Each row is a point on a tangle of strands that fork and nearly touch. The rows are in no order.
(in the rows, 128 means zero)
Points whose rows are less than 198 apart are linked; no others are.
bofem: [105 107  77 160 176 118 100  81 152 172 161 138 136 101 109 172 123 147
 159 186  82 114 172 117 142 134  77 151 115 112 113  90  72 110 124 125
 117 133 114 158 108  71 151 140 146  83 113 144 148 104 168 114]
Dap: [121 175 160 176 122 114 128 123 115  93 162  72  59 140 127 135  94 133
 107  88 152 138 119 154 109 123 134 117 116 143  82 154 126 141  91 125
 162 106  76 144 149 145 171  92 128 127 119 138 134 173 166 144]
big: [114 131 169 130 116 147 130  95 121 114 144 103 126  75 112 158 139  92
  67 124  98 171  84 148 144  84 147 135 156 124 110 168 180 157 106 131
 138 121  89 169 169 140  85  94 135 162 155 123 121 137 107 174]
nudu: [158 153 134 120 166 160 174 155  71 126 143 119 151 126 151  91  89  82
 133 104 138 126 135 126 133 122 119  81  95 131 138 117 163 128 150 103
 151 123 151 125  81 138 140 138 112 109 122 159 115 120  96 111]
lona: [109 124  79 140 119 113  92 101 115 149 162 129  99  98 131 145 136 154
 112 181  87 136 134  97 164 140  85 171 136  99  98 130 105  88 152 108
 142 135 129 125 140  94 148 143  87  62 110 140 151 130 179 122]
dofi: [145 110 180 175 128 133 138 137 146  87 123  24 101 128 108 176 131 158
 130 134 134 127  98 176  81 108 148 136 115 125  72 150 108 151  80 130
  90  59 125 101 160 140 173 115 131 132  94 127 129  89  96 137]
Luzu: [ 85  81 100 130  93 128 133  75 135 169 147  96 108 135  83 170 154 158
 145 162 165  49 133 129 157 140 121  97 149 104  72 168  76  71 100 109
 132 122 177 124 174 121 144 109  94 111  99 105 164 107 151 109]
milur: [ 88 126 119 118 125 147 187  77 103 161 154  95 108 104 139 158 139  79
  57 110 140 128 130 138 175 148 109 116 183 174 117 106 175 139 115  46
 121 136 109 156 107 150 129 140 128 152 132  98  79 120 112 119]
Rozog: [139 131 122 133 171  68 140  95 122 211  74 117 172 124 132 121 110 122
 143 114 133  97 141 118 128 138  94  99 102 154 138 102 123 129  98  61
  90 131 147 158 109 104 139 123 127 158  88 164  63 106 161 104]
Rufog: [101 134 133 152 118  90  88 152 172 126 138 103  71 118 167 128 144 138
  91 156 107 187 132 135 114 151 117 173  99 137 131  94  51 137 170 143
 155  95 123 119 111 150 116  86 120 121 137 184 121 136 154 115]
Fub: [145 138 163  78 158 113 126 126 144  35  75 136 138 176 148 110  97 177
 186 103 117 141  88 155  59  82 153  83  99  93 154 103 115 145 126 154
 124  73 141 115 136 127 139 132 146 144 156 134  97 112 113 140]
Kekes: [ 77 134  71 102  69 100 112 128 115 127 127  96 124 112  85 149 123 166
  90 130 147 129  77  96 190 148 180 148 141 130  99 218 135  83 112 133
 137 153 158  53 180 177 136 129 109 109 114  65 140 160 112 113]
Rada: [ 97 126 168 144  79 162 166 137  93 126 120 124  69 140 127 135 127  89
 105 121 157 116 140 137 127 121 129 151 133 136 156 165 155 121 147 113
 101 152 132 137 142 164 132  86 194 192 154 127 111 158 125 134]
nive: [148 141 110  51 158 130 159 118 122  26 102 162 160 138 179  65  76 154
 169 106 105 156  93 137  65 147 165  84 110 110 151  73 149 151 148 145
 156 103 151 121 143 137 167 124 109 142 149 143  88 137 135 116]
neme: [155 178 130 100 154 123 128 137 115  36  94 130 121 129 143  69  62 153
 113  33 117 143 127 117 120 154 209  96 108  86 115 187 182 149 151 141
 132 151 106 100 171 173 206 131 102 127 164  93 128 142 139 109]
Gadeb: [ 99 120 157 134 105 140  68 171 109  85 135 129 142 139 136 118 104 162
 140 112 169 123 123 122 142 148 146 103 120 113 182 157 144 109 118 174
 109 140 103 147 159 120  77 111  84  88 149 132 176 147 144 176]
vali: [117 140 132 118 116 129  89 155  94 104 152 155 108 124 185  62 134  45
 115  71 156 125 126  91 149 143 116  93  86 174 116  85  95 176 195 100
 100 145  87 175 118  95 114 132 102 116 168 139 188 149 143 141]
motol: [119 153 102 103 151  61 134 104 107 180  92 142 161 129 126  76 115  99
 124  92 124 156 142  90 145 169 126  93 125 139 173  94 143 144 149  46
 114 160 128 152 111 107 173 142  89 104  88 148  65 119 165 101]
nug: [ 77 113 146 158 122 138 137 146  58 148 134 105 112 122 127 149 120  66
 112 139 159 111 168 177 135 123  93 134  99 145 133 122 130  84 134  95
 130 130 147 164 115 132 117  90 156 173 151 137 125 161  99 126]
sopi: [113 165 144  98 122  95  70 169 145  67  94 139 100 149 135  67  89 143
 154 105 148 180 127  95 129 201 153 130 118 118 107 167  96 178 200 167
 112 142 129  88 169 121 141 142  66 106 149 110 146 140 113 141]
Bof: [137 195 138 109 126 123  93 121 175 112 144 130 124 112  70  58 148 105
 142 100 154 158 114 125 181 178 187 145 147 133 144 144 117 161 138 150
 193 140  79  99 142 176 144 110  82 131 129 124 129 141  87 116]
pup: [154  80 150 155 114 149 140 131 185 156 106 126 144 125 137 172 160 144
 123 126 114 104 141 149  88 104  97 176 142 120 135 129 155 103 127 121
 111 147 128 120 112 134  92  98 117 115 120 199 156  95 111 144]
notev: [ 95 177  99  89 159  93 133 118  76 135 128 154 152  88  91  69 112 105
 113  85 122 165 114  95 159 175 139  92 126 126 150 128 105 176 134  78
 131 177 135 124 143 117 178 189 112 124 129 104 119 115 161 100]
Delez: [133 133 111 125 109 145  89 117 167 125 159 155 155 111 104 144 157 205
 146 177 157  78 146 104 147 141 120 128 200 120 136 139 109 131 103 165
  85  92 112 117 140  85 123 133 126  91 101 141 176  92 154 135]
zire: [122  96  99 125 127 118 169  96  78 188 117 151 151 138  78 127 165 164
 156 168  96  97 116 124 131 106 133  83 116  93 124 191 129 122  63 121
 127 149 172 129 133  81 143 185 182 142  97  89 130 111 166 126]
zar: [115 147 142  97 109 176  84 157 106  96 154 166 170 134 130  83 118 155
 132 125 129 111 150  89 155 150 140 103 164 107 154 160 147 113 128 176
 161 149 136 134 153  92  77 162  82  78 161  92 163 123 131 140]
ramod: [150  81 149 136 124 145 140 110  77 154 142  83  89 157 125 164 146 163
 102 186 124 139 108 127 128 146 138 115 156 113  92 152 158 138  69 100
 130 149 167  99 123 157  94 154 106 141 134  89 112 130 112 158]
Rebal: [147  93 131 111 137 119 150 130 103 188  92 155 168 145 116 113 103 132
 138 103 153 111 139 123  84 116 115  83 136 157 154 121 128 134  72  92
 120 116 177 124 119  92 134 145 168 133  70 153  90 144 189  98]
Vorer: [144 175 131 152 112  70 124 102 195 170 158 135  98  83 130  86 179 101
 146  78 147 110 114  77 198 171 119 186 157 147 144 107  85 116 163 119
 140 163  74 169 106 184  81 121  86 123 128 130 119 131 123 139]
vefu: [111 133 160 178 120 118  86 121 126 101 188 116  69 105 127 122 121  98
 113  97 131 130 130 131 139 117 105 143 124 121 110 140 121 109 146 150
 165 136  67 152 133 130 121  72 106 135 139 132 151 173 142 152]
fuvik: [169  92 150 156 168 139 169 114 138 168 102  89 148 117 136 154 164 129
 136 112 145 125 114 172 114 106 130 141  90 125 118 112 161 157  92 134
 118 107 147 119 116 138 108  99 147 148 116 195 137 117  82 138]
zile: [143 143 120 107 170 140 196 117 144 136 124 154 145 108 161 114 119  68
  92 112 125 138 158 155  83  87 114 166 158 188 156  92 178 147 152 104
 115 144 136 175 112 148 101 114 141 155 133 169 119 137 114 127]
Pakub: [177 169 140 144 153 111 140 111  98  76 122 120 118 108 162 107  82 133
 113 114  81 205  86  87 105 131 147  73  99 101 111 155 154 168 159 118
 117 160  89 137 128 122 144 106  71 113 140 122 143 115 125 165]
Gem: [ 85  72 122 162  95 145 108 151 147 173 107 107 117 128  89 184 172 126
 155 164 154  32 169 177 156 166 119 139 101 142 107 107  91  99 100 140
 106 103 113 153 120 132 100  98 111 128 143 202 173  96 115 103]
sepa: [105 160 133 131 106  77  88 157 129 109 139 108  61 152 121 113 131 155
 156 127 147 149 134  97 158 162 137 139 110 108 137 174  93 128 176 148
 153 150 131  54 137 170 132 150  96 121 146 130 120 157 125 116]
sado: [108 130 172 129  88 149  62 133 152 111 127 157 112 134 134 109 122 103
 130 137 158 132 153 116 137 121 120 165 134 103 185 109 130 116 180 170
  98 151 108 173 141 109  68 114 100 105 186 139 147 141 116 183]
Bevem: [135 162 114 164 129 118 121 121 161 150 176 153  70  86 143 102 143  77
 133 100 124 107 153  77 199 130  91 156 153 136 136  59  85  91 167  97
 137 151  68 172  78 149 121 152 132 119 135 110 109 116 123 103]
nime: [139 120 125 129 132 154 211 161  82 132  99 161 149 194 151 123 113  92
 169  83 151  98 120 180  79  83  76  90 123 149 167  86 173 124 136  88
 117 161 140 139  99 109 124 115 163 203 114 148 117 148 122 152]
Kanu: [157 153 126 121 141 195 117 115 162 110 179 179 157  64 119  99 131  88
  89 122 113 144 132 114 124 118 104 162 186 136 123 116 172 133 155 169
 182 110  83 118 103 138 118  97 100 113 122  91 151 117  71 135]
gida: [155 125 161 129 145 157 132 138 123 118 127  95 112 128 184 123 128 111
 115 129 109 186  96 145  74 132 186 116 133 115 136 153 177 144 144 145
 159 118 138  80 138 151 141 133 135 151 140  92 112 174 111 121]
vugi: [151 125 160 110 156 148 176 130 157 101  89 184 118 166 138 110  85  76
 184 127 167  99 177 114  66 133 126 101 138 151 173  67 116 120 160 131
 109 127 138 169  79  95  86 108 130 174 157 125 124 128 114 149]
libu: [ 82 131 146 157 138 134  70 130 111 109 165 123  96 118 148 152  97  82
 112 115 130 131 162 159 109  93  80 156  78 122 103  78 134  84 173 121
 111 143  99 165 137 111 119  82 145 147 185 167 143 159 127 137]
nafu: [105  99 120 139 162 129 108 116 156 145 145  82 106 107 136 176 121 132
  92 176 101 178 151 185 102 114  99 161  99 140  87  99 103 118 110 111
 171 115 155 126 111 145 133  98 118 129 136 160 121 136 125 123]
Bok: [137 167 139 148 169 161 151 100 129 121 183 127  79  84 105 134 142  77
 123 130 105 106 157 110 136 113  99 138 153 111 143 116 137 110 149 102
 135 149 110 171  86 120 122 153 152 141 145  92 123 111 111 138]
duk: [125 148 116 127 112 147 185 129  69 150 136 108 171 103 116 140 140  40
  82  89 136  98 126 163 194 102 121 136 117 164 125 112 191 134 117  69
  97 126 134 147 122 165 156 150 151 160 116 103  89 110  65  78]
vopab: [122 144 112  78 146 135 184 147  85  49 106 115 153 176 211  86  87 107
 142 117 116 126 125 161  17 112 167  75 109 132 142 110 165 128 170 111
 172 101 153  95 128 150 168 148 124 146 157 117  99 159 139 110]
fizo: [103 176 111  84 161 126 118 149  88 148 128 157 163 127 132  53 113 127
 143 104 109 165 129  70 123 172 120  89 102 152 122 114  72 158 173 114
 127 147 152 109 142  61 150 179 126  66 119 138 140 104 146 112]
veti: [141 123  78 127 175 139 170 138 145 171  97 183 155 117 143 135 111 107
 143 148 102 124 190 113 109  68  89 165 136 186 146  85 140 104 152 120
 104 163 144 168  90 106 133 142 174 172  98 160 113 104 121 109]
legez: [ 98 160 144  68 113 103  87 173 138  70  86 152 142 164 195  73  76 143
 142 107 134 204 116 124  73 164 133 131 143 162 140 105  89 165 187 187
 121 107 137 115 170 115 142 119  91 107 160 148 137 144 144 133]
vek: [147 152 106 143 180 123 227 135 131 116 157 192 108 128 174  99 115 105
 122 147  88 168 146 122  82 124 153  73 144 137 188  86 137 101 179 119
 133 167 118 209  58 128 112 138 161 103 126 100 123 128 140 132]
Buveb: [ 72 160 104 109 114 104 145 137  30 155 118 154 162 136 108  91  92 143
 109 123  89 150 120  99 171 167 147  83 107 123 155 181 118 138 120 107
 129 152 129 147 129 123 189 182 158 135 114  76  88 145 182  85]
pedi: [163 140 118  90 173 119 171 104  98  68  95 173 121 152 150  79  79 169
 122  84 108 133 127 105  93 142 200  76  99  74 153 148 191 161 129 115
 141 134 127 122 107 140 185 138 116 149 151  94 111 137 154 124]
bipa: [108 113 130 137 145  83  69 116 139 107 141 149 115 116 167  99 119  52
 110 124 125 158 130  94 145 155 114 140  78 154 142  49  95 154 153 127
 123 142  87 179  94 108 101 127  82 113 144 139 158 193 166 119]
tobus: [ 97 126 118 150  92 114 109 126 132 149 145 100  94 137  86 161 183 153
 154 146 171  47 132 130 189 151 115 151 145 141 133 138  93  91  87 118
 117 122 112 131 173 141 100  80  96 125 124 151 160 116 108 117]
nufi: [147  92 112 111 140 142 163 114 110 173 138 144 147 129 146 170 203 104
  82 148 131 134  87 153 132 104 110 167 156 158 116 101 201 162  87 109
 121 143 140  93 140 127  82  95 166 179 132  76 132 144  91 137]
Val: [172 174 145 112 151 141 121 134 110 107 149 106 143 124 125  96 112 151
 161 101 107 114 115 119 155 131 137 112 125 101 135 111 142 147 122 141
 129  85 129 104 147 146 152 132 117  98  97 141 130  82  94 101]
toluz: [174 106 128  97 153 153 127 106 168 103 104 184 168 154 153 118  80 142
 190 155 136 121 164 117  78 125  97 131 167 132 167  86 126 105 126 172
 124 123 149 155  93  83  79 118 107 137 138 144 136 130 138 169]
doru: [113 104 119 153 108 123 128 122 135 108 143  39 168 108  87 187 128 142
 122 150 122  77  84 190 147 122 147 155 135 100  83 131 135 124  62 118
 121  67 137 126 208 164 163 127 109  99  75 104 145 108 106 128]
zifal: [136 174 152 138 149 100 110 119 107  58  58 110 101 127 128 133  58 158
  92  66  62 165 129 141 130 111 175 114  96  99  84 213 164 149 151 151
  89 169  98 102 166 154 181 165 119 135 169  71  78 117 121 107]
dum: [121 123 170 140 130  99 119 112 202 114  92 158 150 154 155 122 110 151
 166 163 135 191 145 156  93 172 115 133 123 121 162  85  90 146 149 178
 143 101  64 177  93 114  82  63  91 131 123 185 150 149 153 200]
Rafe: [125 158  79 140  85 117 136  68 110  99 161  87 123 105  82 170 100 206
  93 129 104 130  79 121 228 129 162 138 148 117  69 208 120 110 100 127
 140 164 135 130 183 188 155 136 111 102 133  87 156 114 129 128]
fele: [137 158 160 145 112  78  86 135 219 156 141 144  87 152 138  64 177 121
 151 112 179 125 154 107 201 189 132 156 140 151 148  81  89 115 147 165
 143 137  86 170  82 153  51 136  87  79 132 142 122 153 110 140]
vimi: [132 109  62 107 111  91 118 129 126 137 130 158 185 134  68 157 173 135
 126 194 132 102  78 133 169 134 153 146 157 102 136 155 142 124  89 105
  91 107 163  95 180 120 110 106 157 167 100  88 166 137 144 104]
Deziv: [104  81 106 155 113 135 106 143 130 155 129  88 127 131  94 179 110 156
 106 150 151 125 171 190 106 100 113 186 100 138  49 114 121 101  69 133
 141  81 196  74 139 154 156 118 152 123 126 124 119 141 111  91]
dav: [130 146 124 103 155 150 109 152  83 111 157 179 144 107 137  72 107  96
 147  91 116 141 144  99 131 141  91  64  83 144 111 106  76 163 174 124
 147 149 147 159 126  74  95 146 122  83 178 139 173 116 124 153]
sazo: [132 100 124 127 116 159 166 120 117 176 126 180 165 127  65 137 159 132
 154 154 110  65 153  95 128  84  96 118 156 108 136 156 136  97 105 119
 101 137 160 128  97  79 106 154 178 134 123 141 130  92 146 144]
bemon: [108 131 176 130 112 181 142  84 133 154 138  83  68 107 124 159 151  81
  89 127 136 141  98 153 108  80 155 149 125 135 110 123 193 131 138 114
 105 143 113 165 151 154  99 126 193 167 191 134  92 125  87 158]
Sura: [154 113 136 116 159 119 120 155 152  98  81 130 147 182 131 132 108 174
 176 140 130 115 103 162  45  75 137  84  67 124 139 103  88 146  82 154
 136 121 163 114 121 111 119 107 152 163 119 163 146 129 124 139]
gake: [114 133 119  80 133 132  84 179 109 117 123 159 164 115 163 107 102 151
 119 133 108 191 126 143  80  94 128 121 139 135 152 131 103 136 149 172
 147 130 169  98 179 116 134 148 149 115 132 160 129 125 137 126]
Seruk: [162 151 151 147 160 154 156 103  96 124 141  96  91 107 169 136 119 140
  92 147  65 200  96 105 124 126 129 101 142 123 123 133 167 151 117 114
 117 161  99 175 107 133 110 147 117  94 151 144 122  76 116 170]
Liros: [141 115 106 131 112 175 131  91 143 150 154 106 147 110  74 173 182 159
  92 173  66 100 106 112 143 110 139 163 153  91  97 178 148 127 103 138
 152  90 111 101 125 135 168 185 126  80  95 118 143  77 114 130]
Popo: [139 128 111 156 141 173  70 141 157 123 157 150 111 104 131 178 132 167
 145 141 132  96 184  98 145 130  68 143 152 131 142  81 114 120 121 142
  97 135  71 154 108  76 110 120 125  91 136 132 159  95 138 106]
Nifa: [167 113 146 135 160 145 182 112 142 177 106 109 184 100 142 150 152  80
 169  66 191  90 132 134 160 117 132 151 100 147 127 112 182 175 149 112
 115 106 136 104  92 144 125 122 144 167 117 140 130 145  80  95]
naku: [ 99 112 123 136 131  98 176  69 113 169 135 122 115 125 129 160 129  94
 112  92 139  83 137 137 175 155  63  99 124 150 127  95  96 116 134  32
  91 130 134 193  94 106 148 127 128 159 110 119  69 122 139 124]
Lav: [122 153 117 159 185 156 164 126 116 135 180 163 115 115 112  99 148 141
 137 150  67 145 143  96 144 131 110 137 131  94 169 139 128 122 128 175
 140 124  90 167  86 108 144 122 151 119 152 134 170  97 125 151]
Ridez: [170  89  80 135 121 110 146 136 107 154 154 141 160 129 119 193 212 118
  86 157 126 123  88 146 123 119 117 168 139 122  84 129 164 133  71 120
 104 114 173  79 164  93 113 113 161 145  95  29 169 122 131 145]
rovar: [158 121 138 137 123 158 156 107 144 188 113 108 161  87  98 162 124  74
 135  82 150  50 157 102 199 102 105 157 126 178 102 121 149 114 124  87
 131 110 125 131  86 154 132 163 160 164 108 119  95  89  87  85]
Netot: [159 100 152 119 112 159  91 159 148  99 116 120 138 128 138 145 131 108
 147 109 105 131 107 151  88  69 149 166 134  92 143 148 146 129 162 181
 155  76 134  71 154 143 139 168 141 135 143  66 110 149  92 104]
zaki: [128 180 150  98  95 124  86 138 172 169 122 153 111 164  84  53 172 110
 162 115 186 122 157 107 212 171 146 156 163 180 176 115 134 134 122 161
 164 132  73 138 117 180  88 118 106 128 145 126  97 146  71 125]
ferim: [107 133  98  87 109 123  89 129  99 135 137 159 178  84  95 128 130 156
  90 158  85 165  96 124 139 101 163 131 138 111 136 177  97 137 105 142
 134 154 154 126 194 123 139 163 138  85 124 125 140 105 166 127]
taf: [154 134 155 129 121 143 126 146  87  98 147  73  86 143 150 169 111 183
  75 179  73 182  96 142 100 113 131 124 151 113  79 171 152 153  93 126
 133 150 121 113 134 146 124 152 117 126 146 131 124  84 133 164]
Zumup: [199 115 140 115 160 160 175 131  98 107 133  95 150 180 217 122 128 119
 144 108 109 128 127 174  47 108 160  89  99 119  98 114 194 163 125 139
 181  95 159 102 118 119 133 170 158 159 144  78 104 174 129 145]
bida: [139 125  90 135 101  57  56 109 142 108 143  92  60 133 147 112 135 172
 161 135 124 126  89  65 199 156 132 157  99 123 111 127  58 126 157 125
 119 153 106  95 134 156 152 165  89 124 118 126 125 158 153  95]
beto: [167  83 119 144 102  83 139 148 148 130 104 162 151 149  84 150 184 164
 163 156 165 116  93 126 114 143 187 130 126  75 144 177 148 178 104 159
  97 134 175  60 162 124 113 117 150 169 108 106 165 143 157 135]
zezef: [102 134 150  98  86 122  35 161 148 132 113  86 130 160 114 145 127 158
 134 116 164 126 112 122 146 113 174 136 133 144 148 143 113 110  88 158
 113  99 115 102 186 134 114 165 134  57 126 136 105 153 157  95]
Livo: [146 161 127 170 136 105 128 101 102  69 158  81  81 107 108 150  79 188
 124 100 132 120 102 107 172 125 155 110 116 130  95 185 116 135  89 127
 130 157 105 118 156 165 158 133 138 133 108  87 114 141 146 116]
koso: [115  41 111 119  70 165 178 108 129 170 104 146 137 123  66 169 211  84
 122 157 136  70 131 118 130  95  92 115 151 100  86 148 121  80 109  95
  96 146 187 115 129  89 102 144 135 172 123 106 142  76  96 120]
gedop: [184 133 140 151 148 166 147 127 102 105 139  74 107 128 147 153 114 170
 143 118 126 115 103 137  77 117 118 130 140 123  86 116 137 139  99 144
 102  73 144  76 125 126 175 144 155 108  87 129 129  88 110 102]
Vozon: [115  98 158 130  84 140  75 162 194  78 125 132 146 125 112 183 120 197
 121 127 147 119 164 139 128 111 103 116 180 115  87 164  96 140  79 161
 105  95  92 125 169 120 135 107 112  97  79 136 155 108 166 157]
tavu: [104  96 149 178 114 162 138 132 180 155 109 128 106  91 110 169 187 126
 144 151 139  83 167 185 116 157 123 162 122 126 123 120 120  91 144 164
 125 110  83 112  93 120 113  66 131 122 124 214 174 113  97 152]
binu: [141 151 130 123 123 157  77 145 196 141 155 128 163  67  97 101 162  89
  94 123 112 160 115 133 160 135 131 176 150 152 106 115 118 141 133 152
 198 113  85 108 134 180 119 102  87 109 107 144 128 114  60 114]
vaf: [143 140 152 155 159 119 156 112 148 104 138 154  75 120 105 131 114  82
 138 120 157 105 149 114  95 144 106  85 131 146 141 104  79 134 127  97
 127 149 126 165  69 115 111 106 125 160 130 128 142 122 147 108]
vafiv: [141 111  96 128 171 132 187 148  92 112 110 155 178 172 171 124  91 121
 167 124 139 106 144 140  78 126 114  37  99 159 175 101 157 130 150  98
 156 136 144 145  50 108 157 130 126 158  81 135 100 149 112 138]
gevar: [137 119 146 111 119 141  97 132 196 132  91 165 140 176 160 100 111 136
 144 161 157 170 175 138 113 143 112 161 136 150 180  70 120 105 166 191
 113 143 126 185  92  96  44  96  87 113 175 156 138 142 120 162]
deno: [ 92  98  75  95 123 139 142 132 150 189 103 159 158 106 125 166 124  90
 118 149 105 122 185 126 167  67  90 167 124 155 146 105 123  64 173  77
 101 164 172 156 134 122 123 150 178 175 124 124  72 102  84 123]
mobat: [104 122 134 114 107 175 168 165 130 118 109 159 140 159 177 113  89  73
 123  85 170 128 175 170  69  83  93 171 119 158 167  77 171  90 161 109
 129 168 131 141  95 129 125  93 168 162 166 176 126 157 137 141]
Fidug: [113 129 116 111  96 127 136 125 100 149 118  78  87 154  89 144 141 165
 102 158 134 136  92 107 154 137 136 140 164 116 108 200 157 107  92  83
 137 122 172  55 151 152 148 155 142 124 120  66  79 144 109 116]
goze: [144 189 116 104 145  99 164 147 157  70 139 134  83 175 174  56 108 118
 131 137 150 179 120 125  99 192 182  73 100 122 144  78 107 134 177 113
 172 102 123 135  72 174 136  82  97 129 161 167 120 146 160 120]
gol: [107 120 108 157 101 154  97 100 109 116 177  76 114 106  93 169 126 172
  99 157  65  93 115 169 132 108 120 152 141  75  84 156 109 103  92 139
 157 104 112 143 169 144 181 175  96  55 102  92 121  84 122 141]
Zus: [142 136  87 135 184  64 143 118 139 121 133 190 122 132 184  80 122  70
 110 122 107 164 110 100 105 124 129  99 102 134 148  58 102 139 164 102
 128 166 126 183  70 124 118 146 120 111 110 139 131 153 146 153]
pobab: [ 98 107 143 108  74 126  88 165 133 200  93  98 151 144 120 130 128 145
 148 116 168 113 139 142 172 128 138 137 112 158 126 130 117 126  94 136
 130  70 142  66 142 141 141 127 167 103  90 155  70 164 134  73]
sil: [100  99 159 123  96 130  54 158 135 104  93 121 145 144 105 168 118 139
 157 137 118  95 108 143 100  62 140 125 162 109 152 168 105 111 142 178
 103  88 119 111 160 120 120 183 147  94 155  97 103 124 142 103]
Dunav: [114 119 118 141 159 170 166 118 138 184 161 121 128 140 123 116 162 161
 137 165  80 158 116 101 132 141 137 136 132 102 149 158 147 135 111 173
 155 117 128 110  80 128 159 188 176 105 115 122 120  88 105 136]
pomi: [113  75 161 166  68 162 126 120 157 122 128 148 125  95  80 181 175 100
 106 125 123 100 100 169 130  88 154 174 144 113 130 156 159 135 112 164
 128 103  97 147 181 152  87  64 134 153 131 128 158 143 106 144]
Fek: [ 82  57 140 131  75 150 163 139 142 141  90 109 114 135  69 175 197  77
 124 153 164  50 143 169 110 121 125 160 112 118  85 129 113  85  97 140
  81 122 166 127 161 119 112 115 143 175 128 171 176  83  91 115]
kogez: [160 151 156 134 150 100 140 131 154  83 109 138 134 137 167 112  94 156
 135 129 120 193  91 122  83 139 130 121 135 112 150 137 134 156 157 144
 139 125  90 150 113 111 131  65  72 146 131 167 134 139 137 196]
nalon: [135  72  90 141 114  99 152 161 110 161 121  73 161 137 111 168 168 112
 115 134 154 124 128 171 126 116 122 160 103 148  42 116 135  97  76 136
 103  89 205  58 154 119 141 125 182 134  84  64 148 144 115 125]
Bote: [130  82 139 146 127 114  85 168 145  84 103 133 149 155 109 168 125 178
 165 174 158 108 110 146  52 138 174  93 112  93 159 167  93 154  98 161
 107 131 130 118 151 113 128 119 124 158 107 141 166 139 170 151]
Lize: [130 137 100 161 116  74  89  88 127 169 154  89  97 148 153 131 124 162
 158 134 147  96 121  64 193 159  88 140 125 136 108 126  76 102 122  88
 132 133 118 115 139 102 133 127  88  97  96 124 111 163 177 105]
Gad: [158  77 132 121  82 112 135 162 143 220  87 135 209 149 112 141 161 136
 141 130 160 111 157 135 133 122 106 133 125 164  88 132 127 130  81 120
 116  90 171  76 122  88 101 102 185 142  83 170 116 152 181  95]
tola: [110 154 109 119 135 102 120 114  78 130  98 152 115 118 107 128  98 178
 117 147  72 153 124 119 147 124 166 116 117 105 153 205  95 137 140 136
 111 170 161 104 156 134 154 186 177 153 152  86  98 130 166  97]
kalo: [110 160 135 104 134 120 117 118  73 134 130 177 169 147 145  63  97 169
 146 140 137 128 155  53 149 175 118  97 160 107 160 189 139 106 147 162
 134 147 119 124 109  75 132 184 117  86 143  89 141 149 171 153]
vuga: [139 162 120 135 141  84 160 162 147 130 147 121  98 139 181  91 141 143
  88 141 130 190 115 138 100 157 114 127 112 143 151  83 106 145 149  96
 160 134 148 127  69 165 126  74 143 124 140 195 128 116 156 119]

Follow the links from the first point to the second, and from the first to the third. Name the last point that the two ways share.
Kekes; fele; zile -> Bok
Vozon; duk; zezef -> Rozog
dav; vuga; Lize -> notev
bipa; rovar; legez -> notev
Lize; nalon; rovar -> Rozog
neme; nalon; tobus -> nive

A fork is a point with three links. Follow the links from the first point to the second and name the forks in between, in order.
tola; Zumup -> notev > Rozog
Fub; Delez -> nive > Rozog > notev
dum; veti -> gevar > Bok
zezef; tobus -> Rozog > Gem

A fork is a point with three links, a tip a point with one. Leave the first point through the second and follow the links. Name the first fork or tip that comes.
Vozon; Delez -> notev
Rozog; naku -> Gem
tola; ferim -> Vozon
nudu; Val -> Bok
nug; libu -> gevar
Dunav; Liros -> deno
ramod; Fidug -> pomi
